Each row is a point on a landscape with many valleys, with its height.
From any point a ball takes the steepest step (drop divided by distance) to one of its 2 nearest points. It stops when none of these is lower. Distance is the straight distance between rows; heights are no part of it.
k277: [ -7   2   0  12  -4  13   6 -14 -23  14  -9  28   2  10 -29 -20 -14   5
  21  -6  13  -4   5   6 -12 -17]  height 2.89
k22: [ -7 -25 -14 -16  -6  -1  13   1  12  -3 -31  11 -18  -3  25  -5   4  -2
 -15  21  -8 -13  -4 -25  16  -8]  height 3.14
k994: [-15  24  10   9 -42  16  -1  -7   1   0 -14   9  31  -8  -5   2 -15  10
  30  -4   1  -6  -7   3  16 -14]  height 4.55
k15: [-13 -19  -8   1 -28   6   3  20  26 -10  23 -31  -8  28   2  15   9  10
   2 -19   3   2  -8  11  27 -17]  height 2.50
k738: [  1 -12   4  -7   2  -7  14   0   1  -6  19  -7 -21  -9 -19   2  15   1
  -1   1   5   1   2   4 -17  -6]  height 1.09
k163: [  7  20  -6  -8   8  -9  -2  -7 -27   7  -9  23   3 -12 -23  -5 -23   1
  -3  16   3 -18   5  13   3 -10]  height 3.35
k976: [ -1 -11 -12 -21   0  -4  -4  14  10  -9  23  12 -17 -21   7  23  12  -9
 -19  11   5  -2   3   6   4  15]  height 1.61
k216: [ -7 -37  -5 -14  -2 -12   7   6  20 -16 -25  -3 -15   3  42  -7  17  -1
 -29  11 -13   6  -4 -22  12 -15]  height 3.36
k996: [  0  20  27 -11  17  14  -1   9   2  17  14 -26  -2  30 -13  10  -5  -5
   3  -7  24  20  25  27   1   8]  height 2.07
k281: [  5  26  16  19  13  -1  -2   5 -12  37 -11  17   9  22 -34 -10 -35  12
   8 -17  -1 -12   9  28 -16   0]  height 5.34
k409: [  0  -9   2 -13   1  -6  -2  -1   0  -6   2   5  -3 -13  58   3  18 -15
 -33  20 -12   9   5 -40  -7  19]  height 4.27
k659: [ 11  19  13  22  26 -17   6   6  14   6   6  20  -4   2 -27  -6  -2  -8
  -4 -11  -4 -13   9  33 -17  18]  height 5.70
k361: [ -1   6   5  -4   8  -8  33  -8 -11  -9  -5   7  -8   0  -7  13   5  -4
 -14  17  13  -2   5   5  13 -11]  height 1.67
k752: [  2 -22 -20   5  -9  -1  -7   0   8   6 -50   7  -3 -27  39 -15  14   2
  10   1 -12  -3  -1 -17  24  -8]  height 3.48
k51: [  1 -17   5 -15   1   2  -9  -4  -2  -9 -19   1  15 -20  51  -5  12   0
 -19  20 -25   0 -19 -34  -3   8]  height 4.46
k339: [-14 -28 -14  10 -25  12   3  -1  17  -6 -38  -6  10  -7  12 -25  17  17
  20  -3  -9   6 -10   2   8   0]  height 4.19
k958: [ 14  24  -4  17  18 -14   7 -18  -1  20 -18   6  12  13 -29  -2 -17  -5
  -7  -2  12   4   1  26  -6  18]  height 5.75
k736: [-18  11   7  -7  15   3   7   4   4  -9   3   2  11   5 -19 -10 -13  -7
  -6  -8  23  12   6   5   4  16]  height 5.31
k903: [ 27  21  15  -2  30 -17  16  -3  -3   9 -17  27  -4 -12  -8   0  13   2
 -10   6  -4 -12   3  12 -11 -13]  height 2.33
k967: [-12   5  -9  -3 -11   7   3 -20  -7   8   7   8  28  25 -23  -2  -6  -4
  18  12   6  -3  -9  14  -3 -10]  height 3.37
k850: [  1  25 -10  18  17   5   0 -24 -20   4 -15  23  25   3 -20   4  -6  11
  12 -19   5 -11   1  13  -9 -14]  height 2.85
k489: [  5   2  -5  -8  27 -22  -2   9  -1  -9  29 -11 -31   2 -18  25   2  -8
 -21  -5  12 -10  15  12 -12   4]  height 5.09
k807: [ -1   9  18   5 -13   9  -5   7  10   3  43 -39  -9  27 -15  25   9  12
  14 -26  24  25   5   5  -8   1]  height 4.34
k352: [ -5  -1   0  11   6  13   5   1   9 -16  25   5  11  17 -23  10  -4  -3
   1  26   0 -12  -2  21  12   2]  height 4.98
k284: [-23 -18 -11  -1 -10   7  -4  15   1 -12  11   0  -9   1 -10 -26  10  -5
   6   4  -1 -15  -1   4 -10  -4]  height 2.17
k414: [ -5  30 -21  11   1   3   2  -2 -11   7  -9  20  11 -16 -22  -4 -22   3
  27   5  -3   2  12  -5   5 -15]  height 3.12
k266: [ -2  30  34  23  10   9  -8  -8  -6  24   2 -15  11  43 -26 -22 -16   2
   5 -10  24 -12  19  36  -4  -3]  height 4.60
k694: [ -1 -27 -11  -4  -9  -4 -14  13  38   5 -14   2   1 -13  29   3  10   0
  -7  17 -27  -4 -21   5  21  -6]  height 2.62
k82: [-13  -8 -24   5 -23  -7 -10 -15   2  -8 -19   9  16  -8   3 -11  -3  -4
  12   2  -4  -9 -25  -6   4   3]  height 4.66
k29: [ 18  11  -1   1   7  -5   8 -15   2  -4  19  -5   3  13 -32  13 -11   3
  -7  20  16   0  -4  25   1  -1]  height 4.83
k643: [ 27  19   7  18   8  10  -1  -3   8   2  16  -6   7  13 -38 -10  -2  13
  -2   9  23  -5   7  27 -12   0]  height 4.68
k308: [  4  -9   9  -5  22   1  12 -11 -13  17 -15  30 -19 -17 -17  -1  -2  -3
   5   8   7  -8   5   4  -6   3]  height 3.19
k185: [ -1   7 -17  21 -31  26  -7   0 -15  15  -4  31  16  13 -21  -2 -34  22
  40  -8 -15  -1   3   3  -8  -2]  height 3.18
k9: [  8 -30  15 -14  16   8   0   4   8  -6  13 -20 -13 -24  27  12  12  -7
 -16  10 -10  -2 -14 -31 -14  19]  height 2.52
k805: [ 10 -25  -2  -6   9  -4  -2  -9 -15 -14  -6   1 -15 -10  28  -3  12 -16
 -10  21  -5  -5  -1 -38   9   6]  height 2.59
k102: [ 16  24  45  16  16  11 -24  -8   0  23  11 -20   3  37 -12 -16 -13   9
  -8 -17  19  12  17  51   9   1]  height 4.17
k663: [-15  18  18   6   4  22   3 -12   1   7  -5  -7  17  15 -22  -7 -10  -1
   5 -13  25  -1   2  10  -4   2]  height 5.12
k833: [-29  -2  19  -5 -20  26   1   2  27  -5  18 -27  12  28   5   1   1 -11
   6 -12  18  24  -4   3  15  -2]  height 5.68
k262: [-10   5 -30  25 -24   9  -7  -9 -23   7 -11  19   6  -3 -11   7 -22  19
  32 -22 -15 -27  -7 -10 -15 -21]  height 3.56
k288: [ 13  11   4 -13  17 -16  22  10  -1 -12  16  -7   0  13 -15  24  13  -5
 -24   6   2  21   6  16  -9   2]  height 2.20
k166: [-13  -5 -11 -23 -18  -5  -3  14  14 -32  10 -18   7   9  20   3   7   1
 -26 -16  12   9  -6   0  14   7]  height 5.26
k901: [ 18  27  22  21  17   0 -23  -9   5  26  -7 -16  13  29 -19 -29 -22  17
 -17 -16  -1   4  14  49  25  -8]  height 3.67
k886: [-17   3 -14 -12 -12  -1  -4  15   5 -31  32 -29  10  12   5  24  12  11
 -14 -23   8  26   3  -4  12  -2]  height 5.04
k606: [ -7 -34 -17  -5  -3  -2  -1  41  23 -19  22 -21 -14   3  10  14  19  24
  -2 -25 -18  15  -6  -6   7   6]  height 0.83
k762: [ -6   6   1 -18  -5 -12  25   5  -6 -19  15 -12  -4   6 -12  17   5 -12
 -19  10  11  10  -4   5   8 -14]  height 1.92
k472: [  4  31  15  20 -16  37 -13 -23 -16  33  11  19  13  40 -12  -4 -19   8
  19   2  24  -1   5   8 -14 -18]  height 4.06
k287: [  5 -23 -15 -17  -1 -10 -20  30  -1  -3  36 -15 -16 -13  22  35  22  -2
 -14  -4 -16  16  -3 -16  -4   5]  height 2.16
k568: [ 17   1 -13 -17  16 -12   7  21 -10 -28  35 -18  -1   1  -4  25  12  -4
 -20   3  -2  24   0  -2  -3  10]  height 2.48
k455: [ 12  41  22   5  -8  17  -2 -21 -27   7  -8   4  32  23 -16   0 -23  13
  36  -9  14   5   2  17  -3  -3]  height 4.71
k751: [ 11 -13  -4 -22  11 -19   2  28  -4 -15  29 -11 -12  -4  19  29   7  -5
 -20   0  -6  25  -1 -20 -17  14]  height 2.40
k381: [-13  15  -1  -5 -24  11  -3 -10 -14 -10 -14  23  17 -12  -8  -1 -25  21
  33 -18  -2  10 -11   2   9 -10]  height 4.28
k139: [  0  17   7 -17   9 -12   4  20   4   8  25 -20 -16  27 -29  21   2  -3
 -10 -15  23  21  24  27  -5   5]  height 2.47
k860: [  2 -22 -11 -10 -28 -15   6   9  10 -21  10 -32  -5  -6   8  13  -2   2
  -9   7   0  16 -15   2  -1  12]  height 4.49
k535: [-14 -27 -28   0  -6 -12  -3  30  21 -17  24 -20 -15   7  18  30  24  15
 -12 -14  -6  33   3 -11  20  -1]  height 1.36
k565: [ 21  16  -2  -2  30 -10   6   5 -19  11 -12   9   1 -27   4   1   8 -24
 -30  11  -3  -1  17  -5  -5   6]  height 4.95
k591: [ 23  23  -2   6  33  -9  -7  -2 -28   9 -23  31 -10 -20  -9  -3 -24  14
  19 -32 -13  -3   0 -14  -9 -11]  height 3.70
k349: [-19 -32 -18  -2 -16  -3   4  23  32 -15   4 -19   1  18  20  13  21   5
 -12 -12  -3  14   3   7  24 -11]  height 1.87
k897: [  3   7 -15  18 -27  19  11  -4   5   4  -2  13  13  -8 -14 -10   1   2
  32   4  -4  -5  -3   2   5   4]  height 2.69
k974: [ -2 -22 -12  -8   4 -14   3  -2  -4 -28  10 -11 -26  -6  39  -2  26  -1
  -9  12 -10   0  -2 -26  -1  -4]  height 2.39
k770: [ -3  -2 -26   1  -6   9   4   2   3  -6 -21   7  15 -31  20  -4   6   3
  15   7 -20  -6  -5 -23  12  16]  height 4.05
k435: [ 11  32 -10  33  19  -9 -17  -7 -28  27 -17  18  -3   7 -24 -12 -26  26
  15 -31 -11  -7  20  26  -9 -12]  height 3.32
k653: [ -3  35   2  35  -6  26 -10 -19 -11  37   1  24   7  32 -22   2 -16  13
  28 -17   1  -3  16  15 -14  -9]  height 3.75
k30: [  0 -30 -23   3 -15   6  11   4  22 -20 -24 -27  10  -3   9 -13  15   9
   0   2  -1   2  -5  -6   3  11]  height 3.40
k417: [-12 -19  -7  -9  -6  -7  15  29   7 -35  16 -11   0   1  29   3   0  -5
 -30   3 -14  24  -5 -23  11  -3]  height 5.50
k714: [ 12   7   0 -11  18 -19   9   7 -22  -4   8  -6 -12 -25  11  13   4 -14
 -37   6   2  19  18  -2  -1  13]  height 5.05
k11: [ 19  17  18  19  23  -8 -13  -9  -1  11 -19   3   7  11 -29 -29 -29  25
  -9 -11   0  -4   5  40  17 -10]  height 3.20
k161: [ -2 -28 -15 -14 -24 -28   6  18  10 -13  11 -31 -19  -5  31  12   6   1
 -29  10 -10  28  -5 -20  -6  18]  height 4.11
k708: [ -5 -36   5 -27 -14 -14  -6  31  12   5   7 -10 -25 -16  31   2  11 -20
 -19   6 -24   9  -3 -23   7   3]  height 3.58
k931: [ 13 -47  -4   1  -2 -18 -10  13  18   2  -7 -25 -20  -1  65   3  21 -13
 -41   5 -15  18  -1 -27  12  -1]  height 3.45
k154: [  6 -15  23  -7  14   9 -10 -10  -8  12 -12   2  -1 -20  25  -2   1  -1
   4  14 -17 -25 -21 -44 -10  -1]  height 1.95
k562: [-14 -24 -14 -13 -25  -8  -5   8   0  -9 -21 -20   4  -3  31 -12   5  -7
  -8  20 -21  -7  -7  -2   6   7]  height 3.62
k337: [  5 -14 -15   2 -14   0 -10  -4 -18  20 -26  17 -11 -26  19   3  -7   5
  34 -13 -28 -18 -13 -41  -3 -18]  height 3.38
k17: [  3 -15  -2   1   4  14   8  -2 -19   7 -10  34 -12  -5 -21  -9  -7  10
  13  13  -4 -15   6  -3  -8 -12]  height 3.06
k42: [ 15 -23  -6  -7  11  -6  -1  12  21  -9  22 -23 -24  -2  26  16  18   8
  -9   5  -9  -6 -14 -30  -7  16]  height 2.88
k71: [ -4  -2  -8   0   0   6  17  -5   2  -9  -7   6   7 -11   0   5  12   0
  -1  12   7  -9  -5  -5  10   1]  height 1.91
k525: [  4 -23 -12  -7  -1   0 -12  -2  -4   5 -19  13 -11  -8  23 -11   3 -10
  10  20  -4 -21  -7 -36  13   4]  height 2.86
k735: [ -6 -31 -17 -10  -5   0  -9  14  22 -11   6 -10  -3 -15  24   8   7  -4
 -22  14 -11  10 -17  -5  20   2]  height 2.22
k52: [-24   0   9  -9   1  13  13  -1  21  -7  16  -5  10  11  -8   5   1  -7
  -4 -10  18  24   3   5  12   5]  height 5.46
k541: [  6 -11   3  15  -6  -6  -7   8   9 -23   6   3  -3 -18  18  -6  12 -13
  11   9 -10 -22  -8  -2   6  12]  height 2.04
k179: [-21 -25 -19   4 -25   5  -4  -3  17   1  -2   4  -1 -14   1  -9   8  -2
   5  19  -9   1  -2   7  19 -19]  height 3.15
k690: [ -8  -9  -4  10  -4   3  -3  -2 -11  -1  14  16  -5  -9 -16 -18   8 -16
  15  -2  -1 -21  -2  12 -14  -9]  height 2.42
k813: [  7  21 -13   3  -1  -4   2 -11 -24  11 -18  22   8  -9 -21  10 -34  13
  31 -34  -3  12  -1  -5 -11 -11]  height 4.04
k195: [  9  35  17   8  19  17  11 -17 -17   2 -12  -2  29  22 -21   8 -22  16
  17   5  15   9   5  16  15 -14]  height 5.02
k397: [-32   8  16  -3 -14  25   1  -5  14  -7  -1 -19  32  23  11  -6  -8  -9
  11  -1   6  20  -4  -6  28   5]  height 5.99
k824: [-21  -5  -7   1 -24  10  -5 -18   8  -6  -7   2   4  -2  -6  -9   3  15
   6  12  10  -5  -5   8  12 -28]  height 3.42
k140: [ 14  12  -1   3  20 -11  -2   6   6 -10  24   1 -16  11 -24   8  -8  -5
 -15   2  11 -10  10  34  -2   2]  height 4.99
k989: [-14 -15   7   8 -32  22   9 -20   5  10 -13  -6  11  15 -18 -16  -7   8
  30  -2  15   4 -10   1   9  -5]  height 5.44
k980: [-18  28  15  -2   2  23  11 -24   0  12  -2  -8  29  19   8   4  -8  -6
  13   2  22  22   0  -1  19   1]  height 6.32
k829: [ 22  -2  26 -18  35  -8   5 -10  -7   4  -4  12 -11 -10  11  -8  17 -10
  -8   8  -7  -1  -3 -17 -24   5]  height 1.23
k601: [ -7  16  22   5   5   9  -1  -3   9  14  14  -8   1  37 -29 -10 -13  -5
  -2 -12  19 -11  11  27 -17  -3]  height 4.88
k289: [ -4 -21   1 -22 -13 -16   9  17  -3  -3  11 -23 -20 -16  30  16  -6 -18
 -32   6  -8  11 -10 -21   1  15]  height 3.84
k863: [ 16  17 -10  22  24  -1  -5  -6 -31   6 -14  23 -10 -14 -19   0 -28  18
  20 -10 -10 -27   9   3 -10  -8]  height 3.61
k258: [ 14 -15   7 -17  14 -10  10   2 -12 -12   9   6 -19  -7   0  -5  17 -11
  -6   7   7  -3  -4  -9 -18   9]  height 0.58
k278: [ 16  25   8  22   2 -10   2 -15 -13   0  -9   7   4 -12 -34 -10 -18  16
  15  -6  15  -5  13  30  -8  -3]  height 3.13
k408: [  7  -8  21 -23  33 -22  -6   8   3   8  27  -2 -27  -8  14  24  15 -16
 -21   3   1  -7   5 -28 -16   7]  height 5.38
k75: [-15  -9 -16   0  10 -12  -9  11  15 -10  36 -12 -17   5 -14  21  -4  -3
 -13  -2  15 -16  -6   6  -9  -4]  height 5.20
k461: [ -9   3 -13  -5  -5  -9  -1 -15 -21  -3   7   6   8  10 -20   2   1 -18
  -5  14  16  -8   2  12  -5  -1]  height 2.87
k637: [ 25  -9  35 -12  27   2 -12 -29   2  10  15  -1 -15 -16  22  16  19 -12
 -11  15   0 -15   2 -40  -7  14]  height 3.29
k814: [-17  -8 -12 -26  -8 -11  13  17  -2 -27   3  -1  -1   2  21   3   8 -14
 -33   3   1   5  -3 -11   5   4]  height 5.43
k214: [  4  -5 -13  -5  -9   6  -4   3 -14  21 -22  19  -8 -29   7  -2   1  12
  23  10 -21 -16   2 -29 -17   2]  height 3.49
k506: [  0  34  10  15 -22  38  -2  -7   3  19  11   8  18  32 -15  -6  -4  -1
  22   2  17  -3   6  12  -6  -1]  height 4.33
k198: [-10  -4  -7   4 -13 -16   8   3  13 -21   8  -6 -12 -15  24   3  20  -9
   3  26  -8  -1  -4   0  10  13]  height 1.70
k620: [ 20  12  -3   2  30   2  10  -8 -33  -3 -26  25  10 -28  -3  -4  -3   6
  10 -17  -9 -12  -3 -16  -6   0]  height 3.80
k892: [ 12   1  -2 -24  31 -19 -15   3   2   0  23 -16 -30  -4   1  14   3  -3
 -28   0  15  -5  -1  -9 -21   8]  height 5.22
k795: [ -4  22  -3  -2  25 -14   4   1 -11   7  -7   3   3  -8 -10  -4   2 -23
 -22  17   1   0   3   6 -15   8]  height 4.84
k723: [  5 -36 -27   0  -6 -22 -10   6  20  -3  16 -27 -16  -4  53   7  22  -8
 -31  -2 -11  19 -12 -18   5 -12]  height 2.91
k524: [ -5   3  -3   2  -5 -13   1  10  21 -22  21  -3 -17 -13   3  16   5 -14
 -11   4   2  13  -1   7   8  17]  height 1.29
k778: [-14  40  -1   4  -5  13   8 -13 -14  11 -19  20  19  11 -10   5  -8   9
  26 -22  11  -4  17   2   2 -20]  height 3.10
k483: [ -5  46  23   2  -5   8  11 -13  -9  14   0  -9   7  31  -9   8   2  -5
   9  12  24   4  15  30  16  -7]  height 0.63
k649: [ -3 -16 -18   5  -3   4 -12   4  17  -8 -27   7   9 -29  38 -10   5  -4
 -13   4 -10   0  -7 -28  24   9]  height 3.82
k662: [ -8 -19  -7   8 -28  11  13  -5  11   3 -27 -10  20  -3 -12 -18  -5  10
  15  -4  -1  16 -11  -5  14   1]  height 4.86
k437: [-14  -3  -3 -13 -21  -3  -3  18   3 -11  40 -32   4  27  -6  28  12  12
  14 -26  14  30   1   4   0  -3]  height 4.79
k353: [-16 -26   8 -20  -3  -8 -11  14   8  -6  -5 -11 -14  -9  34  -5  11  -9
 -11  13 -30 -10  -1 -19   1  11]  height 3.31
k794: [-13 -31 -17   2  -4  -4  -6  18  31 -23 -20 -21  -8  -4  23 -25  16   7
  -5  -5  -4  -6 -11 -11   5   1]  height 2.58
k77: [  8  21   9  -8  12 -14  17   5   8   6   7  -9   3  19 -28   7  -1 -15
 -22  -5  19  23  13  23   8   0]  height 2.49
k331: [ 15 -13  22   0  22   5  -2   9  -6   3  11  -6  -7 -24  -1   2   2 -16
   6   8 -13 -26 -27 -15 -15  16]  height 1.93
k951: [ 13 -12  30 -10   1  15 -17 -13   4  16 -15   3  14 -11  37   3  10  -5
   5  16 -18  -5   1 -57  -3  10]  height 2.43
k265: [ -3  13   7   1 -16  14   3   3   2 -12  27 -21  -1  19 -21   2   9   1
  -2   0  18 -10  15  20  -4  -9]  height 3.30
k199: [  9  17  -6  18   1 -11  -6  -8 -28  14 -10  18   1  -2 -25 -10 -37   8
  17   7  -3 -14  15  24  -7  -3]  height 3.44
k756: [ 27   4  26 -12   7   9 -12 -15   1  11  -6   9 -10 -13  33   7  19  -7
   1  23  -7 -17  10 -45  -8  16]  height 2.93
k844: [  1   1 -17  11 -12  -3   6  -8 -17  10 -17  24 -12 -21  -1   9 -23  14
  29 -15 -11 -17 -14 -19  -2 -14]  height 3.47
k972: [  0  29  -8  36   5  15  -2 -12 -20  27 -19  30   4  11 -28   7 -25  13
  26 -28   2  -6  26  20  -2  -6]  height 3.55
k638: [  5  22 -11  33 -10  16   6  -4  -3  13  -1  18  20  -9 -21  -2 -15  18
  36 -10  -8  -2  10   4  -6  -6]  height 2.97
k211: [-22 -13 -12   0 -34  -1 -11  -7  10  -8  -3  -3  16   7   4 -14   1  -1
  12   2  -1  -4 -16  19  -4  11]  height 5.08
k79: [-10 -21   5 -19  -6   5   2  18  20 -16  15 -15   6 -19  -7   8   6   0
 -11 -16   2   0 -16  -5  -6  17]  height 1.89
k531: [  1 -26   3  -5  11   7   6  11   7  -8   9 -18  -4 -24   9   1   0  -8
  -9  -8  -9 -13 -21 -16  -4  26]  height 2.21
k132: [ 21  22  21  13  14 -16  -8 -15  -1   2  -8  -8 -10   6 -26 -14 -22  14
  -3  -3  21   1   6  38   3  -1]  height 2.65
k411: [-20 -37 -12  -8 -14  -3 -11  24  20 -21   3  -6 -17   8   6 -19   7   5
   4   2  -6  -5  -1  -1   2  -5]  height 1.76
k368: [-13 -26 -12  -8  -5   5  -6  22  17 -19  34 -13  -7  -3  -8  14  11  12
   6 -17  -9  14  -6  10 -13  12]  height 1.43
k59: [ 16  34   8  18  -6  16  -1  -8   6  17   7  19  17  20 -29  -9 -11  10
  13  -1  21 -12  17  27 -12  -1]  height 4.54
k470: [ 11 -12  -7  -1 -16 -15   3   8  13 -28  -1 -26 -13 -19  37   4  23   0
 -17  18 -15   8  -4 -18   9  -2]  height 2.10
k492: [-26 -12 -14  -2 -20  -8   1   4   5 -12 -31 -27  11   2  30 -13  -5  -5
 -21   6   0  11  -4   1  14  -3]  height 4.00
k484: [ -9 -11 -29 -10  -1  -5   0  -4  -7  -5  14 -13  -5   0  -9   9  13 -12
  -2  25  -2  -5  -4  10  -6   9]  height 3.24
k881: [-24  -3 -21   1 -20 -11   4 -11   4 -23 -25  -1  20   0  23  -4  -6  -5
  -8   9   4   3 -18 -10   9   4]  height 4.36
k986: [  8 -27  21 -17   4   4 -17   5  17   3   3 -16  -8 -13  43   9  22 -11
 -14  10 -28  -3  -3 -37   2  11]  height 2.92
k253: [  4 -19 -11  -9  -6  -2 -16  24  17   0  30 -10 -10 -19  13  19   9 -11
 -16   6 -21  -7  -8  -8   8  11]  height 1.90
k49: [-16  31  13  -5   5   5  19 -12   3 -10  -1   0  -1  19 -13   9   4   1
   2  19  21   5  16  11  16 -12]  height 1.34
k299: [ 23   5  10   4  35 -15  -1  -2  -4   8  -9   3 -19 -11 -18 -23  12   2
 -11   0  -2  -6  10  22 -24  -3]  height 1.98
k363: [ 21  22   6  -6   7  -3  20   2   7  11 -10  31  -1 -24   0  12   9   0
  -6   2   5 -14   2  -8  -1  -1]  height 2.51
k942: [-24   2  12  10 -30  16  -9 -20   2   5  16  -2  19  32 -11 -15  -8  -7
  16   4  14   2  -8  20 -13   0]  height 4.01
k640: [-10  10  -1  15 -22   9  22  -8   7  -4  -2  -6  13   0 -15  -4   5 -10
  10   1   3  -6  -3  13   5   3]  height 2.30
k146: [ 17  35  40   8  10  34 -10 -14  -3  31   4   0   9  31 -10 -10  -7   9
  20   3  15  11  20  24   6   6]  height 5.39
k739: [-10   6 -12 -20  18 -19   8   9  -3  -2   7   5   0  -4   4   4  10 -36
 -28   8   5   6  -1  -7 -20  13]  height 4.67
k683: [ -4   9 -10  13   9  -1   9 -12 -20  10  -3  21   4  -8 -25 -10   7  -7
  16 -15   9 -12   1  11 -10  -6]  height 2.64
k60: [ -8   4  10  12   2   4   2   6 -13  20  -5  13  -4  28 -32 -13 -12  -3
   0  -7   5 -23  16  28 -18   6]  height 5.13
k991: [ 12  14  12   3  27 -25   4 -23 -15  -6 -16  16  -8  -1 -23 -16 -12   1
 -13  -3  21   6   7  20   5  -6]  height 2.03
k998: [ 26  16  11  17  30 -11  -6   1 -10  15 -11  24  -7  -3 -27 -28 -11   9
   4  -5  -8 -17   7  23 -12 -10]  height 2.37
k441: [ -9 -30   6  -1   6  -7 -13  -7  17   3  -4  -7  -8  -2  73  -4  19 -17
 -34  10 -13  17   1 -39   1   7]  height 3.98
k458: [ 10  -4  17  -5  21   4  14   2  -5   5 -14  11  -3 -25  10  -4   6 -14
   2   5  -9 -17 -15 -29 -14  12]  height 1.68
k537: [-10  -1  -3 -23  17 -12   1  -1   3  -3   5   4  -1 -10  31   6  14 -18
 -22  19  -4   1  -2 -24 -17  24]  height 4.47
k50: [  9  -7   6 -11   7   4  -1  -3 -18  -8 -25  22  12 -22  40  -5  13  -6
  -4   6 -21   5 -10 -46   6  -2]  height 4.58
k24: [ -4  -6   3  -7 -24   9  11  10  19 -16  33 -20 -10  29 -15  19  13   3
   3  -4   4  -4  -2  18  12  -6]  height 2.95
k196: [ 13 -17 -21  -2 -21   1 -13   1  -6  10 -39  16  -3 -20  39  -9   4  -2
  13   2 -17 -12 -11 -43  11  -9]  height 3.17
k468: [-18 -24   4 -10  -5  -2  -1   5  -1  -8   6   2 -18  -7   9 -22  10  -9
   4   6 -10 -25 -17 -15 -14  -5]  height 2.44
k831: [ 28  19   2  32  12 -26 -12  -8 -19  21 -28  16  -1   4 -23 -20 -24  10
   3 -28 -14 -13  14  26   3 -13]  height 2.90
k23: [  9  29  12  14  -6   4  -2 -11 -27  10 -14  23  28   4 -26  -5 -28  15
  33 -31  -7  13   5  14  -9  -8]  height 4.29
k685: [  7   7   5  -1  19 -12   8  -9  -1   2   2  -4 -12 -13 -29 -14  10   2
  -7  -3  22   1  10  19  -7  -7]  height 1.55
k303: [ 12  14  17  26  25 -14   6  -4  13  24 -11   9   2  22 -31 -14 -22   5
  -1  -5  -6  -5   7  31  -9  16]  height 5.54
k965: [ -5 -20 -15   0  -4   6  -8  -2  14   5  -9  13   0 -20  11  -7  22  -3
   1  13 -18 -15 -20  -8  11 -19]  height 2.96
k800: [  0  18  11  13 -26  33   0  -8 -17  20  -9  15  13  14 -17  -2 -37  24
  45  -7   3   7  14   9  -4   2]  height 3.50
k90: [ -1  12  12  -5 -11  -6   6  -6   9 -14  32 -32  -5  13 -17   9  11  -8
   5 -13  22  22   1  15  -6  -2]  height 3.76
k342: [-18  -1  -1  -4 -17   5   9  -1 -15  -8 -23  26  23  -4  -9 -14  -7   3
  20 -15  -9   0  -4  -1   6  -6]  height 4.08
k745: [  1  15 -15  -2   8  -2  -1  -3 -19   5  -9  26   9 -25 -16  -3 -15  -9
   4  11  -5  -6  -3 -16   3 -15]  height 3.22
k527: [ 16  42  18  19  24  25 -13 -21   1  24  -5   4  20  32 -23  -4 -24  13
  12   0  11   8  15  30  13  -7]  height 5.18
k25: [-19 -14   5  -9 -33  10 -11  -5   8  -3  13 -23  13  21  -5  -4   2   4
   8  -1   9   1  -7  26   1   5]  height 4.72
k376: [  1  14  -4  -5   5   1  15  -7 -27  -6 -31  22  15 -20 -12  -2 -15   8
  16 -26  -1   6   4  -6  -8  -2]  height 3.91
k219: [  3 -40 -11 -14   5  -9 -28  15  13  -1  31 -25 -16 -14  42  25  24   1
 -23  -1 -19  24 -12 -36   0  -8]  height 2.45

For each start below, name the point where the ball stops.
k397 | k132
k814 | k606
k82 | k606
k289 | k606
k527 | k132
k381 | k132

Call two points neighbours if one is among the 2 nearest of the other. Go from one point of each pair to the other, from neighbour to neighbour, staying as low as possible. Name the highest point that can't be avoided.
k483 / k458 | k363
k524 / k996 | k77
k606 / k458 | k531
